Each row is a point on a tangle of strands that fork and nearly touch. The rows are in no order.
Two points are linked if the straight distance between their rows is under 45.8. Some points are linked to none.
J292: [  0 -18   3  -2  -4 -23   2  11   2  -5  -2  -8 -12 -26  14  -4  15 -24
 -17  18  23   3]
J21: [-19 -26 -21   2 -12  25   9   2  -7  -1   0   1  17 -10 -11  13  11 -15
  -6  -2 -28  17]
J495: [-18 -25   4   4 -18  11  21 -19  -8   1   3  12   3 -18 -21  -1  16   6
  -3   7 -32   7]
J680: [ -1 -23  14 -19   5  -5  11 -11   8 -15  -9  12  16   5  -5  16   7   3
   5  19 -19   3]
J676: [  6  -9 -11 -14  -1   8 -10   5  -1 -14   7  -9  -8   6   9  16 -20  11
   5   2 -22 -33]
J889: [ -8   7 -10 -10 -18   5 -21   9   7   2  26  20  -4   8  16   4   3  -9
  -3  20  16  -3]
J419: [ -7   9   2   8  16  13  -5 -14  -1 -18  17   2  -5  12   2  -8 -18 -14
   5   7  -4  -7]
J933: [-11   7 -11   7   0   9  -7 -11  -8  -8  19  -8   0  -1 -19   1  -1 -11
   6   0 -29 -28]
J992: [ 14  23   1   5  -9   7  -1  20   2   2  -6  -5 -14  13  16 -21 -19  15
  20 -16  -7 -16]
J978: [ -1   4  -8   7  27 -10   4  28  -8  -1 -16 -17 -20   3   7 -14 -21  -7
  -4 -12  14  12]
J839: [-11  19   8   2  -2   0  14 -12   8 -10 -18  14  -5  12   4   5  13  13
  19   4 -23   2]
J607: [  1  -6 -17  22   2  35   7  -2 -19 -13  11  -3  28   8 -18  11 -42  -1
  -5  -9  -1   1]
J562: [ -3   1  31  -1  26  -4  -1 -18  -3  -4  19  -2  11 -16 -17  12 -11 -13
   1   3 -15   7]
J645: [  4   4   4 -12  10  15   2 -12  23  -3  13   7   7  15  -2  14 -14  33
 -10 -17  15   9]
J115: [-10   3   2  -5 -13  -4  21 -25   4  -7  -4   4  10  -3 -23   0  16  19
   2   9   3  -1]
J98: [  7  18  13  -9   9  12  10  -2  15   1   8  10   9  10 -17  19  -2  35
   1 -30  -4  18]
J734: [ 12  13   3  -3  23 -10   8   5 -11   8 -32  10  11   9   0 -12 -19  14
   1 -10  32  13]
J956: [ -7 -14   2   0   4 -31  20  -6  -1 -20 -24  -9  -4 -13   8 -11  11  -7
   6  20  19  -8]
J428: [  1  19 -15  -8  16 -20  -2  19   6  -3  -9 -31 -11 -15   9   1 -12  13
  -8  -2  26 -11]
J913: [ -5   9  -8 -13  -6   5  -3  -2  -1 -16  13  -6  20 -15 -19   7 -22  11
   5  13 -20 -39]
J502: [ 23   6  10  20   8  15  -4  12 -23  12  -8 -18   5  23  -2  -6 -33   7
   7 -32  -2   7]
J7: [ 12  -4  -6  -9   2   1  -9   5   9  -9  12  -2 -16  -1  15   9  -4  -2
  -5   6   2 -26]
J433: [ 25  -2  -2   0  13 -13 -12  18   2 -15  21 -23  -8   1   8   0 -24   2
   6 -14  11 -24]
J317: [ 17  12   1 -14  11 -18 -23  12   0  12  21  -2 -14 -14  20 -13  -9  -1
   2   4  14 -27]
J387: [-17 -16 -17 -14 -14  -8   0 -11  -8 -17   5  20 -14   1  24  -8  12   2
   6  35   3 -20]
J803: [ 35   0  -1  13   5   7  -8  22 -14   8  10 -14   2  13  -8 -11 -28   3
   9 -32  13 -11]
J937: [  3 -11   4  -2   4 -18  -7   9   3  -6   8 -19  -9 -18  20  15   3 -12
 -14  19  29  -7]
J430: [ -7  24  -3   4 -12   9  -9  -4  -3  -1   4  -3   2  -5 -21  -3  -1  -2
  11  -5 -37 -22]
J150: [ -8 -20 -20 -26 -22  21   0   2  17   5   6  14   9  -2   6  10   1  18
 -15   7  -1  -5]
J371: [-15  12   4  -8   0   6   3  -3  10   0 -13  18  -5  20  16   2  19  21
  18   5 -35   7]
J391: [  5  18  -3 -10  -9   5  -8   6   6  -3  16  -1  11 -15 -19  10 -11   5
  -1   8  -1 -27]
J355: [ 27  -7 -10   1  13 -13   0   9   2 -15   8 -11  -8  -8  -3 -14 -23  -4
  14  -6   4 -37]
J315: [ 18  -6 -14  13  14  -7   4  -6  -2  -5   6 -14 -11 -14  -5 -14  -8 -11
  12 -11  -2 -35]
J257: [-10  12   5   3  26   4  -2  12  -7  -9  -6 -19 -21   2  30 -12 -25 -11
  -8 -10   2   9]
J648: [ 15  -4   1 -24  -1   6   0  11  14   9  -1  21   9   8   0 -15 -24  14
  13  -7  -1 -14]
J758: [  5  23   5  -2   0  -3 -19  30   9   5   8 -23  -8  -5  21   9 -17   1
 -11 -14  16   2]
J264: [ 12  -2 -21   3   6  20 -10  -3   7   9  19   0   6  20 -17 -17 -15   9
   4 -28  -7  -9]
J960: [ -8  13  14  -8   8 -35   3 -27  -2   3   6  -8   1 -26  -8  -1  15  15
  -4  15  13  -6]
J640: [ -6  20   0   4 -24   9  13   4  17  17 -19  20  -1   7  -1   3  31  18
   8  -5  -6  19]
J611: [ 10  -4  -9   9  13 -14   1   2  -5   8  -4 -28 -24 -26   7 -16   3 -14
  -1  -4  -8 -29]
J373: [ -9  -6  12  -3  16 -32  -9 -22  -6   8   8 -18 -27  -3  14  16  28   0
  -6   7  -2  15]
J444: [ 22  12   0 -12  21 -23  -6  21  -9  10 -10   6  -3   8  -1 -36 -14   3
  14 -20  14  -2]
J412: [ -4  26  20   8  -8   3  -3   1 -10   4  -4  -3   3  -9  -6  -1  -5 -12
  16   3 -33  -6]
J425: [-19  11  10   6 -16  25  10  -3  12  -8   4  20   6  -7   5  11   3   0
   0  22  -5  29]
J134: [ -6  23   7  -1  -1  10   6  -9   6   8  10  22  14  13 -16   5  -2  15
   4 -14  -7  17]
J497: [ -5   0   2   6   1   5  14   3  -4  30 -25  -3  -7 -15   6 -10  -4   0
 -11  -4  10  25]
J677: [  0  29  31  16   5   3  -2   6 -13  -2  -6 -11  11  -7  -8   6 -15 -18
  12  -8 -20   5]
J777: [-15  -4 -33 -21 -17  16  -2   9  -3   0  -7   7  15  -2   9  -2   2  10
   6  -3 -26  -9]
J838: [ -4 -42  16  16 -13  18  14  -7   2  13 -10   9  -1 -16   0  11   0 -11
 -16   2   2  26]
J50: [ -5  33   3   8  -2  16  -1 -14  -9   3   6  11   8   1 -20 -14  -8   1
  10  -5  -2   6]
J673: [ -1 -40   8  -5  -3 -21  10 -26  -1  -8   5   8   7  -2  -4 -25  10  -3
   2  23   6  -3]
J601: [ -1 -11  -6  13  -6 -28   0 -17  -7   3   7 -17  -4   0 -12 -23  26 -12
  -1  -3  29   4]
J593: [  6  15   8  21  12  19   0   1 -20  14 -21  -3   3  14  -1  -8 -19   4
  11 -29  -2   9]
J970: [ -2  13  29   6  20  -3 -10  -5  -4  -3   3  -9  12  -2  -8  11 -10 -21
   1  -2 -10  16]
J37: [-11  -4 -22  22   2  31  22 -27 -16  -8  -8  11   6  16 -17   2 -10  -3
  -7  -3  -6  11]
J386: [ -8   3 -20  20   0  21   1  -6 -11 -18  12  -8   3  -5 -15  -4 -13 -27
   7   2 -28 -17]
J447: [  6 -22   9  10  10  11  18   3   4  -4 -30  10  -9   2  11 -13 -11 -13
   2   3   7  12]
J4: [ -2  -2  16  -4   7 -23   0 -27  -4  -5  14  -7   0  -7  -8  -2  19  -8
   3  16   8 -14]
J405: [ -5  18  15 -13  -1 -15  -5 -22  -5   1   7  -4 -24 -23  15  28  18  29
  -1  14   4 -17]
J521: [ 10 -17   1   9  -6 -28   0 -14  -7  11  -5  -4   9  -7 -22 -24  18  -8
   1  -3  24   7]
J328: [ 11  14   0  15   4  -1  -2   3   4 -13   0 -22  -2  14  -5   6  -7  -3
   4 -22   6  -9]
J403: [-13 -12 -35 -23 -20  16  -2   4   0   1   3   6   0  -1  14   6  12  15
  -8   6 -15  -9]
J715: [  7 -28  11  -3  12 -10 -25  -8  -4   6  32   3   0  -1  -8  26   9 -19
  -4  21  -9  -8]
J548: [ -2 -37  15   8  -6 -12  12 -28  -5  -4 -13  -1   0 -10  -1 -21   9  -1
  -3   9   7   6]
J316: [  3  13   2  19 -12  32   2  18   6  16 -18  13  13  12   1   4 -10  14
  14  -3 -16  22]
J639: [  4 -10  -9  10   8   8  19  -1   0  -7 -15  -2 -20   2  14 -16  -5 -15
   4  -9  10   0]
J456: [  9  14   4   6  13  10  12 -11 -17   3 -23  13  15   2  -4  -4 -22  14
  -4 -11  21  11]
J105: [ -6  23   2   7   0  -3  -4  22   6  16 -21 -12  -6   3   8   1   3   2
  -5 -19   7  25]
J36: [ -2 -19 -20   8  -3  21   1  19  -1   4 -17   1  23  20 -14  11  -4   0
   9 -13 -36   3]
J426: [  2 -44 -24  -2 -13  -4   5   2  -1  -4   6   7  17   8 -15   2  17 -10
  -6   8  -3   3]
J774: [-17  13  11   3  -8  -8  -3  -3  -1  15  -3   6 -15   4  25 -23  24  -6
  -4   9  12  33]
J915: [  3 -25  16  13 -12  14  20  -3  -5  13 -22  16  12 -15  -9   4   3   0
  -6   3   4  29]
J733: [  1  10   5 -13  29 -24   0  21  -5  20 -24  -4   0  11   0 -24 -20   9
   2 -12  22  12]
J719: [  7   5   1  33   1  17   9   1 -11 -19 -18 -19   1   3 -17  18 -13 -17
   2 -16 -13  -5]
J818: [  8  -1  16 -14   0  -1   5  -4  16   1   3   2  16 -18 -14  12  -2   3
 -15   3  17   1]
J219: [  2  -6  -7   3  21 -27   2  -2 -11  22 -10 -26 -24 -19  -5 -23  12 -14
  -1  -4  -5 -13]
J519: [ 10  -1  21  -2  10 -11  12  -9  -8  13 -18   9  23 -11 -22  -8   0   9
   6   2  14   3]
J63: [  0  12  21  -9  -2 -16  -5 -16  -7  12   1  -5 -19 -29  13  13  17  10
  -3  15 -15 -16]
J961: [ -3  -5   0  -3 -18  17  -8   6   5  27   5  11   0   2  -9   1  13   3
   3  -4 -33   5]
J243: [ -2 -18  12   0   4 -22   3 -32  -7  -8  19   5   8  -6 -14 -12   8  -1
   8  23   6 -10]
J296: [ 17  15   1  11 -24   7  -8  33  12  -2  -1 -17  -1   3   4  17   2  -6
  -8 -15   5 -19]
J199: [  5   6  -4  10 -19  13  -7  23  -4   9  10  12  30   1 -31   6  -5 -18
  -5  -2   0   6]
J92: [-18 -26  16   2  -5 -22   5 -25  -4  -2 -11  -5 -17  -8  16 -10  18   8
  -7   9   0  13]
J819: [-25   1 -10   2 -21  24  30 -22   3   4 -11  21  -7  -7  -9  -4  10  32
  -1  -4  -7  12]
J939: [  2   8   1  21  12  10   4  -8 -15  30 -33   1  -8  -3   2 -13  -5   7
  -5 -20  -1  14]
J143: [ 13   2  13 -11  23 -16 -14   8   5  -8  12   3  -4  22   9   1  -1 -15
   7  -1  11  10]
J165: [ 18  -2   7   3  24 -24 -12  21   3 -14  19  -8  -5  23  10   0  -4 -25
  -2 -12  21  17]
J815: [ 11   8   5   8 -20  13 -18  23   4   7   9  -1  20   2 -23  14  -9  -8
  -4 -11  -9   0]
J81: [ 13  10   9  19  12   2   6   4  -7 -13 -20 -22  10  10 -14  15 -11   1
   5 -22  -4 -10]
J114: [ 15 -12  -1  16  -2  16  23   8  -4  -2 -35  19  11  12  -5  -3 -13  -5
   6  -2  10   8]
J362: [ -1  39   0   1  -2  -2 -11  -3   7   8  12 -19  -1  -9 -11   3  -1   7
  -2 -16   9  -8]
J806: [  7 -14 -17  17  16 -11  17   4 -11  -3 -25 -14 -26  -1   6 -19   5 -17
  -8 -11  18   5]
J955: [ -8  -3  17  -2  10 -15 -17 -14  -3  12  19 -14 -14   0  11  22  28  -5
 -14   6  10  16]
J12: [ -4  23  25  -8   9  14  -9  -6  -1   2  17   7  -3   0  15  12 -23  19
   8  -2 -36  -5]
J510: [ 12  10 -10  14  10   4  -9  11  -6 -17  19  12  -4  26  -2 -25  -8 -25
  12  -9  -5   3]
J139: [-10  -2 -33  -7  -8  13   8  -2  -1 -14  -8  18  12  21  -4 -15   2   2
   7  -1  -1   2]
J55: [ -1  43   3  -4 -18  -2 -10  -4  12   9   8  -3  -6   2  -5   3  15  12
   3 -15  -3  -6]
J509: [  8  -2   1 -13   2   1   4  -7   9 -11  -8  -4  -2  -5  -1   6  -7  17
   4  -4 -21 -39]
J957: [  3   7   3   4  17 -12  -2 -11   9 -11  -5 -18 -11  11  -5   6  15  -5
   3  -8  -5  -8]
J356: [-12  26  15  11  -3   5  17  -2   8 -10 -22   3  -3  -6   8   6   5   6
  13   6 -10  14]
J811: [  0 -10   7   9 -21  21  17   5   2  23 -21  27  13 -11 -10  -2   4   6
   0   4  -2  23]
J311: [  1  10   1  16 -21  19  13  10  11  15 -24  20   6  -1  -6   6  13  14
   4  -5 -10  18]
J917: [  6   0   0  11  -1  32   3  -5  -3  10  10  15  15  -3 -22   3 -24   4
 -13  -7  15   6]
J75: [ -1  14   0   4  -6   6  -2  10  14  12 -12   9 -15  10  21 -25  15  -1
   6  -3  15  20]
J361: [ 27   1   2 -11  22 -25 -15  25   1  -1  25 -11  -7 -22  17  -4 -22 -10
   1  -4  18 -24]
J220: [ -5   2   9   8  14 -32   3  -5 -16  13 -13 -28 -11 -24 -10 -10  11 -16
  -7   5 -10  -4]
J366: [ -8   1   7   1 -13   1 -14   3   4   5   1  13 -10  18  26  14  25 -12
   3  17  -2  19]
J928: [ -5  20   0   8  -6   3   4  18   1  26 -33   1  -7  -8  15 -18   8   0
   3  -4  10  22]
J377: [ 11   4   4 -23 -10  19  -9  15   7  12   4  12  11   5  11  -1 -20  29
   9  -6 -19 -10]
J901: [-12 -10  -6  16 -11  12   0 -12   3  -6  17 -10 -11  -5  -3  23  21 -18
 -11   6 -26  -8]
J118: [ -7 -16   5  -2  -8   2   6 -24  -4  11   7  10  -4 -16 -20  -6  15   4
   3   6 -23  -2]
J408: [  0 -35   6  25  -4  11  14 -11 -10   3 -12  -4  -6  -9   1  -3  -4 -23
 -17   7  17  22]
J782: [-15   4  10   2  -7  15   9  -5  15  -1   5  16   4  -6   7  10  -5  -3
 -15   8  21  31]
J622: [ -2  10  32 -12  26 -15   9   3   4   1 -11  -7  16 -19 -10  24 -12  14
  -6  -6   5  22]
J705: [-15 -21 -12   3 -21  27  16 -12  -6   5   2   8  11 -15 -21  13  12   1
 -11  -1 -23   9]
J903: [ -2  -9   4   0  25 -19   0  -5   4  -4  -3 -24 -13 -13  11   9  -2 -11
 -12  10  10  -6]
J196: [ -9  12 -21   7  -5  25  -9   6 -10 -17  27  -9  23   8 -20   9 -34 -12
  -3  -7  -5  -7]
J473: [-14  18   7 -14  -5   1  -6 -17   1 -15  15   3 -17  -4   8  43  11  21
  -3  12  -5 -14]
J767: [ 18  14   5   9 -21   9  -6  35   2   4  -7 -21  11  -2  -6  17 -12  -5
   0 -20  -1  -2]
J242: [ -1 -25  -5  18 -18   5  11 -10   5  -9  -6  -8  -5  -4   0  -7   9 -20
 -12  10  21  10]
J233: [-17  13   9   6  -6  11  -2   0   9  -5   1  19   0   9  22   5   5 -15
   5  27  -2  21]
J178: [-17 -15 -15   5 -33  11 -10  -5  -4   2  12  -1 -18  -4   6  14  25 -10
  -9  13 -11 -14]
J51: [ 21 -18  -4 -25   0  -4  -3  23   9   3   9  18  10  12  -2 -15 -12   4
  12   2   1 -21]
J488: [ 11  13  16 -13  16 -13 -23  14  -3  -4   2   9 -24  20  39   1  -5   7
  12   5  -2   0]
J736: [ 14   2 -13   3  11 -12 -12   9   7   9  25  -3  -3   5   4 -16  -1 -12
 -11 -14  46  12]
J352: [  3 -24  15   3 -28 -22 -13  12   2   3  -6  -4 -11 -17  20  10  26 -17
 -15  13  20  12]
J312: [  2 -37  -1  -2 -34  -9  -9   5  -3   9   9  10  -8  -6  14   0  24   0
  -5  22   3  -9]
J31: [  3   3 -21  18  25 -14   8  19 -10  -1 -14 -25 -18   2  -2  -9  -5 -17
 -15 -13  16  13]
J252: [ 18   2  -2  -5  21 -22   4   4  -2  23  -8 -18   9 -25 -16  -7 -13  -2
  -2  -7  22 -22]
J842: [-12  -7  -4   8 -35  -2 -18 -18  -4   4  22  -1 -16  -6   2  12  26  -3
 -15  20   2  -5]
J245: [ -1  27   8   3   0  -2  -8  -8   4   8  23  -5  11 -17 -26   9  -4   7
  -4  -7   0  -9]
J313: [ -6   3  -7 -10 -11  11 -15  14  16  -7  20  18   6  17  16   7   2  -8
 -11  16  29  15]
J337: [ -2  -5  -5 -12 -21   2  -3   5   5  13  -4   8   1   3   1  11  25   4
   2   5 -37  -4]
J472: [ -6  -5  -1   3  -6  23  -2   4  17  -9  14   9   1  15  17  10  -6 -14
 -17   6  26  19]
J688: [ -1 -33  -9  -9 -25  -7  -5   1  -2  12  -4  14   7   8 -11  -1  35   5
   6   7 -28  -2]
J363: [ -4 -16  -6  23 -13 -10   0 -23  -2  -6   7 -12 -10  -1   0 -17  26 -13
  -6   1  20   7]
J542: [ -1 -13   1  -1  24 -32  10  -3  -1 -23 -15 -21 -16  -3  15  -3  11 -14
   1  11  11  -7]
J480: [-17  10 -24   2 -15  29   5 -18   4  15  13  11  -1   0 -15  -5   6  18
 -13 -16 -12   2]
J54: [  3   7  -5   8  -3  17  15  -6  -5  -9 -21  14  12   4 -10  -4 -15   7
   5   4   9  -1]
J796: [ 16  20   5   2   9  -3  -2  28  -8   9 -17   0  -5  13  12 -24 -20   9
  19 -22   6   5]
J717: [  0   0   4 -11   4  27   7 -14  13   8   5  16   7   1  -2  -3 -23  14
 -10 -13  15  13]
J76: [ -7   2  11  -1  -1  10   1 -18   9  -2  16   2  -9  -8   7  26   5   8
 -13  10  -8   0]
J720: [ -9   8   4  -9 -15   8   5  -3  12  20  -9  24  -4  18   7 -10  33  19
  15   2 -22  14]
J809: [  9 -11  23  -7  11 -11  15  -4   3  -8 -22  14  17  -4 -12   3  -2   1
  13  11  -8  -3]
J357: [ -6   8 -31 -35  -5   1 -24  15 -12 -10  20  14  33   6  10  17   2   7
   2   5  -8 -10]
J943: [-11 -27 -21  -1 -19  -9   2 -19  -5 -16  15   8 -10  -4   8  -8  10  -3
  -2  30  13 -20]
J571: [ -9   7   6   4  19 -16  15 -15  -8 -21 -16  -2  14  -8 -11  -1 -11 -16
   1  14  30   4]
J962: [-17   4 -13  -3 -19  26  13 -15  13   6   8  12  -8   3   0  -2   9  24
  -7  -5   0  12]
J336: [ -7  -1 -19 -26   2  -6 -13   9   0 -10  10   4  28  10  -8  18   3   9
   4   8 -16 -17]
J424: [  9 -25   5  -6 -25 -10 -13  21   0   8  -4  12 -14  -5  19  17  26  -7
 -10  23   9  -4]
J162: [ -7  40   8   6   3  -6  -9   6  -2  12 -13  -7  -2  15   2  -8   9   0
   5 -16   5  26]
J668: [  4 -40 -10  -5 -21 -19  -7   6  -3   3  10  10   3   5  -5 -11  33  -6
   1  14 -12  -8]
J591: [ -5  13 -13   0   9 -17 -19  16   4  21  14  -9  -8   4   2 -16  13 -14
 -12 -10  30  23]
J176: [ 10 -13   7   7   5 -18   9 -22  -8  14 -10   5  15 -16 -30 -15   4  -4
   5  -5  14  -4]
J262: [-15  -2   2  -2  18 -23 -13   2  -1  28   7 -17 -18   1  10 -15  13  -3
 -20  -1  17  22]
J843: [ -4 -24   3 -17  -6   5  13  -7  15  -8 -12  18   5  15  13   8   9  14
   4  16   1   9]
J461: [  0 -29   0   5  -7  -4   7  -8   2  10   0   2 -25 -22  19 -27  11 -10
  -3   5   3 -12]
J633: [ -2  -3 -23   0  -1  36  -2  -5   3  20  13   8   5  17 -11  -2 -10  15
  -5 -20 -14  10]
J520: [-17 -30 -19   1 -35  -3  -3 -13  -4  -6  20   3   4 -11  -4 -12  14   9
 -13  18  12  -7]
J34: [ 22  10  -8   1  -9   1 -11  32  13  -3   9 -18  -7  -8   9  10  -7  -4
 -13 -16  28 -15]
J198: [ -8  -2  -1  20   0   9   9 -22   7 -14   4 -22 -16  -5  -6  20  16 -12
 -14   2 -18  -4]
J179: [ 11   2  14  -8  25 -15 -20   2  -2  -1   5   4 -18  30  28   6   7  -9
  12   2   3   7]
J235: [-14 -16  23 -10   6 -30   1 -21  -6   7  -6 -10 -19  -7  22   7  22  18
  -8  11  -2  24]
J709: [ -4 -12 -15  -2  17 -29  14  -6   0  13 -14 -29  -4 -24  -6  -9  -1  12
 -14   1  29  -4]
J478: [ -2 -10 -10   0  -8  34  -4   9  12  21   4  14   3   9   5  -1  -3   6
   2 -15 -32  13]
J773: [  4 -31 -10  -2  11   8  14 -12  11 -23   0  -2   7   5  -8   6  -6  -3
  -1   9   4 -15]
J551: [ 10   3  -6  23   7  27   7 -15 -19  -8   0  11  26   6 -18  13 -27   3
 -18  -7  19   4]
J787: [ -2 -34 -20   2  -9  22  -1  18  -6   0  -9  -6  18   3 -12  16   1 -14
   1  -9 -35   7]
J851: [ -5   2 -31 -23   3   5 -20  26 -11 -18  30   0  28  22   9   6 -17   1
   6  -7  -4  -8]
J144: [-21  20  21  16  -7  16  16  -2   5  -5 -10  22   5 -15   0   9   4   6
   7  15 -13  29]
J697: [  9  15  32  -8   8   9  -3   3  -3  -2  -2 -17  -1   1   8   6 -23  11
  13  -7 -28 -12]
J964: [  0   2  13   0  24 -22  -9 -16  -4   1  -4 -21 -23  11  14   1  22  -7
   6  -2 -15   3]
J891: [ 22   9   1  -4   8 -19  -2  23   0  -2  -4  16  -1   9  -8 -31   3 -15
  15 -11  12  -2]
J185: [ -6   6  -8   9   7   0 -10   2  -7 -23  21   2  -9  22   5  -8  -3 -28
   6   7 -13  -9]
J121: [  8  23  -2   3  -5   9 -11  24   4  -6   3  10 -14  25  30 -19  -8   8
  16  -6  -6  -8]
J540: [  0 -13  -4 -12 -10  16  -2   1  20   0  13  10  13 -13 -12  18 -10  11
 -14   6   7   1]
J110: [  6  16  21 -10  15  -9 -10   0   2   7  -4  -8 -11  -8  20 -11 -14   9
   9  -5 -18 -18]
J505: [  5 -24  -7 -10   8   4  10 -11  11 -10  -2  -9   5  -9 -14  17 -10  11
   0   7  -8 -35]
J523: [  1  -4   7  -1  16 -28  14 -11  -3 -30 -18  -4  11  -2  -5 -12  -4 -20
   7  20  31  -7]
J828: [  0  16  32  -1  24 -17  18 -12  -3  -5 -10   1  14  -4 -21  15   0  10
   3  -6  -4  19]
J358: [-15  15 -27 -11  -8  19 -17  13 -10 -23  29  -5  24  16  -3   7 -21  -8
  -1   4  -7  -7]
J654: [ -2   8  19 -14   7  -9  12  -2   6   7  -7   4  12 -22  -8  11  -6  15
 -12   2  28  23]
J418: [-16   3 -33 -16 -22  17  15   1  -4  -8 -19   7  18 -12  -9  -2  -2  14
   1   2 -15 -17]
J189: [-18  13  13   1   4 -15 -11 -13  -7  21  11  -9 -16  -5  19 -19  21 -10
  -8   1  11  27]
J926: [  2 -16 -13 -23  -5   3  14   2  14 -21 -21   9  -2  15  18   9   3  10
   6  17   1 -15]
J692: [ -4   0  20  -4  -3  -6 -10   1   3   7   6   4 -18  -1  22  17  20  -7
  -7  15   7  15]
J156: [ 14  10  15 -18  18 -23 -24  14  -5  17   4  -5 -18 -15  20  -9 -13   3
  10  -1  -4 -22]
J982: [ -9 -11 -35   2   1  17  15 -14  -9 -15 -11  16  23  22 -22  -2  -7   5
   1  -5  -5   6]
J824: [ 13 -18  -8 -32   6 -14  -7  14   1 -10  13  22  22  11 -11  -7  -2  -3
   7  14   1 -18]
J716: [ -3  -6   0 -12   9 -42  12 -26  -1   4 -15 -23   3 -27  -8 -15  10  17
  -5  10  20  -8]
J298: [ 22   9  -1   5   8 -13  -6  27  -7 -16  10  18   9  20  -9 -25 -14 -17
  19  -8   3   1]
J57: [  2  26  -2 -14  13 -21 -16  29   4  -2   4 -18 -10  -4  18   5  -6   1
  -9   1  25  -5]
J332: [ 25  13  -3   5  10 -19   2  26  -5 -18  -3 -26  -5  11  -1  -4 -18   3
  10 -23  12 -16]
J35: [  1 -10 -15  -1  -6   7   8  11  11 -17 -15   9  -9  19  17   0   4   1
   7   5 -13 -14]
J38: [  1  41  14  -6  -5 -12 -10   4   1  17  -4   6   3  10  -8  -7  25   3
  12 -13  -3   9]
J823: [  5  19  12  -8  -3   0 -19  17  -3  -1  10   2 -15  26  30  -3  -6   2
  21  -2 -13  -7]
J869: [-11  14  22   2   6 -23   1 -10  -4  11  -9 -21 -15 -28   1   6  15   1
  -1  10 -18  -7]
J547: [-16  28  -3   5   8  20  -9 -20  -2 -12  24   4   2   3  -8 -12 -22  -7
  10   1 -10  -6]
J73: [  6 -37  -7  -6   6   1   0  -2   8 -11   8   1  15   7 -16   9   9 -19
 -10   7   6  -2]
J594: [ -2   2   1 -13  10 -10   8   0  10  11 -12 -18  -7 -23   6  -3 -15  10
 -16  -2  29  -5]
J221: [-18   4   5 -13   3  25  -6  -2  -4  -8  22   8   2  -2  17  17 -24  19
   9   3 -48  -3]
J871: [-10   5  10  10   6   9   8 -25   7 -13  13 -12 -15 -11   3  19   8   0
 -16  -1   4  14]
J615: [ -1   4  -5 -10 -14   4 -20   8  -3   3  16  13 -10   2  14   4   9  -5
  -3  17  -3 -18]
J532: [-13 -15  -1   5 -33 -14  -5 -24   2   0  14   0  -3 -21   0  -3  20  11
 -11  17   8  -4]
J741: [ -1  15  19   2  26 -27  11 -10  -8 -13 -23  -9  17   2 -21   8  -2  -6
   1  -2  16  16]
J60: [ 19   1 -11  10   5   9  -9   6  -6  11   3   1   3  17 -18 -19 -10  -3
   5 -26   6 -10]
J829: [ -1   0  -8  29   8  21   6  -8 -11 -22  -1 -15  -6   3 -11   6 -18 -25
   3  -7  -7  -8]
J287: [  8  -5  -2  21 -16  29  -2  24   0   9 -12   3  18  20  -7  18 -12   3
   8 -11 -29  20]
J635: [  3 -12 -37   2 -13  18  13  11   3 -10 -14   9  -2  19   1 -11   0   0
   3  -5  -4  -6]
J432: [ -5 -10 -14 -26   4  -9  -2  10   7 -18   4  18  21  27  -7  11   4   6
   6   8   2  -2]

A fork is a point with three links. Follow the links from the first point to the second and name the forks in between, in order.
J162, J633 -> J928
J889, J328 -> J425, J373
J692, J73 -> J425
J221, J473 -> J433
J542, J615 -> J668
J688, J913 -> J633, J928
J337, J955 -> J668, J425
J562, J315 -> J328, J433
J361, J720 -> J433, J328, J373, J425
J937, J962 -> J668, J633

Follow the links from the first point to the second, and from the first to the third. Name the last point that the two ways share.
J520, J156, J81 -> J433
J313, J36, J933 -> J425
J315, J889, J221 -> J433
J839, J960, J221 -> J373
J654, J264, J773 -> J668
J819, J502, J523 -> J633
J521, J705, J692 -> J311
J709, J640, J957 -> J373
J992, J114, J917 -> J444
J773, J811, J243 -> J425
